Each row is a point on a landscape with many valleys, with its height.
From any point a ball rolls to the lowest of the 2 points nearest to it. It stops when none of these is lower. Distance is the straight distance between rows; heights are no part of it.
(114): [116 185 154 126  86 177  96 152  98 192 144  97 161 107  96 178 163 102
 115 148 145 126 116]  h=557
(465): [105 117 121 114 107 141 108 153 128  96  52 125  92 115 139  80 114 134
 166  91 162 120 147]  h=417
(1064): [177 113 124 102 157 159 130  99  92 164 161  77  88  52 112  92 128 108
 201 125 165 103 105]  h=551
(358): [132 151 121 121 146 118 137  92 128 148 187 124 140 121 114 189 129 134
 111 175  91 139 132]  h=440
(1062): [123 117 155 135 129 143 117 154  90 115 101 133 139 133 144 102 132 118
 121 130 154 114 165]  h=604
(712): [152 101 129 169  99 127  97 160 134 126 110 104 162 186 172  57 102 102
 130 121 135 100 198]  h=659
(582): [ 82 108 143 157 119 125 149 125 131 105  80 129 132 119 145 209 180 163
  97  79 143 135 186]  h=532
(1068): [125 143 126 129 143  76 165  65 190 127 176 130  90 119 116 160 160 167
 137 111 130 142 159]  h=481
(1071): [ 69 119 103 106 123 105  82 136 112  68  66 158 111 148 129  93  77 140
 147 110  77 141 133]  h=420
(56): [116 198 171 119  61 145 130 195 157 144  92 130 125 139 102 113 145 121
 107 124 182 129  96]  h=312
(515): [119 138 146  96 126 145 154 163 109 105  80 151  98 104 123 100 140 142
 155  90 197 126  85]  h=402
(740): [150 110 135 176  71 103 134 159 195 107 109 118 136 197 156  63 112 129
 120 102 137  98 196]  h=663
(132): [148 108 161 158  93 122 155 150 142 127 158 158 150 164 169 109 161 155
 103 137 170 115 205]  h=287
(351): [107 143  90 111 210 100 152  91 112 124 146 117 131 105 128 199 139 130
 136 152  88 154  80]  h=313
(555): [ 82 120 132 154 128 122 124 110 127 118 105 121 147 137 121 210 158 134
  94 104  99 139 159]  h=513
(307): [120  69 100 157 147 123  93 125 103 102  86 114 149 157 168 104 117 109
 128  82 104 122 198]  h=117
(1048): [ 99 163  95 126 201 115 145 115 120 149 167 108 168 102  98 208 137 128
 115 188  66 166  47]  h=388
(650): [176 114 109 133 148 103 147 109 170 129 182 122 124 158 117  85  99 123
 138 136 105 123  88]  h=630
(1002): [ 62 157 121 107 123  86 156 109 160 117 141 134 117 103 100 221 168 165
 147 121 105 161  98]  h=558
(213): [136 127  93  88 155 114  98  88 123 131 140 107  96 113 121  86  99 104
 170 138 102 126 100]  h=302
(719): [120 114 115 117 157  75 170  83 177  91 162 164 102 135 136 136 122 174
 142 123 108 150 136]  h=443
(866): [ 98 182 114  72 107 161 102 159 109 154 148 141 140 100  98 124 116 107
 143 165 118 152  53]  h=405
(955): [140 104  95 128 152 107 104  94 146 115 137  92 115 139 135  92 107  93
 153 116  89 109 145]  h=258
(124): [137 174 145 129  66 142 110 153 148 153 139 129 121 146 114  94 116 107
 110 147 136 102 132]  h=647
(471): [170 151 124 143 117 122 114  95 159 166 182  88 125 131 103 119 141 116
 122 144 127 111 145]  h=208
(873): [117  80  68 129 148 124  92 101 128 118 102  70  99 104 146 107 123 103
 164  97 125 112 176]  h=211
(949): [164 144 136 110 194 127 172  81 129 169 177 102 104  74  88 164 157 142
 181 148 155 130  99]  h=582
(457): [ 93 169 127 154  86 126  54 145 129 136  99 116 144 178 108 110  92  95
  97 144  62 126 117]  h=467
(1076): [ 84 146 107 110 135  84 135  72 155 124 148 125 114 107 135 185 146 154
 147 130 105 144 144]  h=516
(52): [122 121 163 137 120 129 176 125  97 116 136 160 155 109 154 209 173 174
  97 128 147 131 149]  h=560
(492): [173 111 138 140 136 152 134 115 114 156 172 118 129 119 137 110 131 109
 144 139 137 109 136]  h=256
(645): [100 132 134  95 102 163  85 172  67 117  51 116 104  84 141  97 128 118
 166 110 178 121 133]  h=437
(1022): [123 167  98  87 133 121  82  99 112 138 196 139 131 129 133 113  81 129
 152 201  82 136 126]  h=523
(737): [133 136 164 138 117 120 187 118 130 132 182 188 153 107 139 205 143 204
  86 165 135 157 140]  h=578
(230): [140 173 106 100 124 130 109 127 126 141 206 170 136  94 128 129  96 159
 136 209 107 153  96]  h=552
(836): [150 156 150 107 113 159 141 171  97 139 144 171 125 116 126 108 122 134
 120 159 162 144  85]  h=583
(177): [111  94 112 141 184  97 145 109 132 101  89 136 118 145 110 159 115 123
 124 103  77 152  81]  h=305
(1033): [ 93 143 127 102 147 111 178 125 128 113 117 160 126  86 115 205 154 173
 132 116 125 175  75]  h=597
(633): [189 104 166 136 146 147 187 169 113 132 151 177 142 134 145  85 128 143
 130 128 189 124  85]  h=666
(935): [141 130 164 123 108 152 137 175  92 121 106 164 129 130 151  75 112 129
 132 146 185 114 125]  h=595
(607): [115 129 119  90 107 132  82 123  97 121 154 163 116 134 155 102  64 132
 138 184  91 136 142]  h=496
(330): [114  42  82 127 172 121  99  90  97 102  93 108 117 115 178 109 120 119
 165  76 100 126 184]  h=165
(745): [160 107 102 112 175 116 128 100 137 127 181 159 126 131 137 103  81 137
 123 181 103 145 105]  h=609
(807): [138 165 153 127  54 122 139 160 176 120 139 167 116 151 142  74 119 150
 116 142 165 120 154]  h=639
(790): [ 90 119  89 106 205  96 127  89 123 116 117 110 104 117 115 158 124 114
 159 108  95 141  71]  h=200
(28): [113  50 105 136 202  92 153  93 114  79  84 146 124 135 142 150 133 134
 137  73  92 140 126]  h=367
(417): [129  98 109  92 127 133 110 125 126  97  99 128  94 107 149  61 101 118
 177  91 136 113 121]  h=399
(432): [143 125 159 157  89 114 128 106 143 134 176 135 143 142 162 159 163 156
 102 138 129 113 220]  h=257
(546): [150 116 129 169 111 140 141 158 166 133  68  81 119 141 106 103 165 100
 107  73 166 117 119]  h=254
(874): [108 146 109 137 129 128  73 108 124 151 145 101 145 166 127 122  85  86
 105 169  57 116 141]  h=487
(1010): [104 103 110 105 129 133 109 100  83 106 135 143 122  87 176 155 129 153
 150 133 121 124 181]  h=334
(540): [ 76 155 149 155  90 152 101 174  85 157  66  96 154 131 117 187 171 111
  81 135 158 117 161]  h=279
(438): [148 112 156 160 107 127 161 142 164 128 126 138 127 149 133 134 178 141
 112  93 175 111 166]  h=311
(787): [120 140 141 115  85 147  91 141  81 122 142 174 147 131 179 106  93 120
 115 185 111 120 181]  h=475
(774): [ 95  96  99 106 127  91 102 108 126  80 103 166 107 130 167  97  92 151
 157 100 102 131 177]  h=391
(24): [123 160 152 102  97 166  77 153  70 161 148 139 151 120 141 122 100 107
 110 189 129 118 134]  h=455
(1067): [115 112 117 168 105 145 119 151 136 131  56  87 123 124 119 151 164 108
 103  80 153 119 171]  h=217
(860): [118 139 123 133 123 104 145 123 167  94 124 169 114 160 109 110  96 149
 110 117 102 154  79]  h=611
(640): [201 134 160 136 124 149 178 159 155 141 164 152 129 134 110  79 118 114
 124 136 167 122  68]  h=655
(228): [ 78 177 164 133  62 136 121 185 138 117  62 122 129 137 120 137 169 135
  99 130 206 133 142]  h=278
(223): [121 123 137 169  99 102 140 110 186 114 124 133 133 166 126 150 143 142
  89 102 101 119 156]  h=354
(441): [156  63 103 105 166 149 122 106  95 120 135 120 121 114 159  63  93 103
 180 107 119 111 135]  h=377
(630): [109 111 164 161 124 122 187 151 105 109  89 147 150 124 150 202 203 154
  81 107 187 127 178]  h=546
(428): [158  90 115 175 121 110 148 144 207 123  82  68 116 163  99  92 141 107
 136  53 134 111 124]  h=285
(514): [133 125 170 121 144 130 177 190 133  90  53 161 114 153 113  78 136 143
 127  95 188 146  73]  h=432
(231): [140  67  95 178 133 119 117 126 149 126  96  72 144 160 140 111 139 104
 113  80 120 116 191]  h=156
(880): [109 183 143 106  87 151 117 169 141 144 117 144 129 116  78 133 130 116
 119 129 134 146  61]  h=359
(733): [163 141 135 152  84 150  93 139 130 152 132  96 146 154 136  76 111  92
 105 145 116  93 175]  h=654
(805): [106 130 140 121  91 135 111 106 118 133 149 139 136 112 154 157 135 152
 126 141 143 123 197]  h=295
(969): [122  80 118 100 140 109 123  99 102  84 130 188 131 118 195 124 112 167
 159 127 114 132 200]  h=365
(841): [201  96 133 149 151 133 165 145 155 134 187 148 145 168 134  66 104 131
 113 141 131 129  90]  h=643
(73): [ 75 165 129 137 119 112 135 102 142 143 161 126 160 138 111 221 155 137
  98 143  77 145 140]  h=482
(520): [134 167 169 112 101 181 125 177  77 168 127 137 148 108 114 146 146 113
 111 143 178 121 106]  h=568
(792): [ 99 175 126 138 109 147  96 135 132 166 129  74 151 121  86 192 165  99
  99 123 107 130 107]  h=543
(117): [145 119 116 123 200 108 153  65  88 150 197 117 141  95 137 189 132 136
 138 193  94 139 145]  h=390
(201): [177  71 133 150 172 144 179 154  96 115 153 177 164 143 168  97 108 147
 133 141 146 141 125]  h=675
(139): [152 109 108 174 120 131 105 106 157 154 146  70 132 134 125 120 149 103
 107 105 121 100 183]  h=192
(778): [149 124 115 160 109  91 144 117 221 112 117 105 117 182 110 106 125 133
 120  78 113 108 130]  h=318
(229): [187 135 148 108 155 158 161 109 118 171 166  87 107  71 100 128 168 130
 165 120 179 118  94]  h=565
(431): [121 179 105 134 174 119 127 116 135 169 185 106 147 126  79 163 120 109
 108 178  84 150  56]  h=436
(701): [ 73 152 110 112  96 117  57 136 127 102  79 130 123 159 110  93  75 113
 127 131  67 143 120]  h=446
(959): [154 112 101 110 176 160 100  97  57 158 172 119 143 106 141 114  95 100
 138 185  99 123 107]  h=522
(80): [145 146 158 135 100 129 174 160 174 117 110 139 108 132 111 110 169 151
 122  80 190 123 121]  h=336
(1031): [133  96 139 141 127 153  96 135  55 130 128 128 162 127 174 129 122 105
 120 138 126 105 187]  h=612
(186): [124 159 138 104  80 131 142 163 164 111  77 117  84 123 105  92 131 129
 146  76 182 118  93]  h=369
(318): [149 121 149 116 138 153 138 114  78 146 149 141 134  91 140 158 142 143
 130 146 151 118 129]  h=298
(49): [126 139 139 171 122 120 131 130 186 140  86  94 130 183  83 142 133 100
  88  86  98 122  86]  h=503
(222): [123 137 174 146 115 112 160 197 162  97  31 133 131 180  89  87 136 127
 111  78 172 135  67]  h=456
(761): [140 140 118 115 127 124 138 131 145 116 178 175 121 125 117 126  93 155
 121 161 120 149  76]  h=584
(503): [143 104 108 133 157 134  86 110  81 133 136 118 146 144 133 120  85  91
 109 161  75 122 126]  h=504
(327): [122 151 155 150 120 124 143 169 195 116  42 110 123 170  73 124 136 116
  98  76 136 128  58]  h=479
(1037): [151 131 114 100 166 165 101 100  66 170 171  89 114  71 129 107 112  88
 184 173 125 102 115]  h=537
(235): [ 94 149 137 152  71 152 109 161 136 144  59  96 131 118 125 164 183 127
  98 116 192 127 173]  h=250
(817): [168  90 132 125 179 134 164  94  98 134 166 138 142 101 142 169 144 153
 133 144 117 122 140]  h=338
(181): [113 145 118 141 142 125 103 115 152 153 113  75 137 155  81 167 135  77
  94 119  79 133  75]  h=524
(823): [118 161 121  98 117 172  77 151  71 167 143 111 143  89 110 128 108  96
 138 174 119 128  89]  h=434
(857): [166  99  95  93 160 131 120 100 104 124 176 131  86  95 152  54  78 118
 192 152 118 113 106]  h=347
(273): [117  63 102 136 171  78 158  82 158  79 125 158 113 153 154 135 126 160
 141  84  96 144 158]  h=404
(556): [123 149 134  95 168 129 177 109 124 149 156 130 110  70  99 200 161 156
 143 126 150 154  87]  h=608
(534): [129 144 141 112  88 115 138 154 161  93 112 181 112 155 122  70  93 149
 130 126 142 139 108]  h=629

For each start below, name the point where the ball stops.
(949) | (432)
(181) | (432)
(457) | (432)
(1033) | (790)
(417) | (307)
(52) | (307)
(645) | (432)
(737) | (307)

Write out the way that a ball takes from each point below.
(556) | (949) (229) (1064) (1037) (959) (503) (874) (457) (701) (1071) (774) (969) (1010) (805) (432)
(1062) | (935) (836) (520) (114) (792) (181) (49) (327) (222) (514) (515) (186) (80) (438) (132) (432)
(465) | (417) (441) (857) (213) (955) (873) (330) (307)
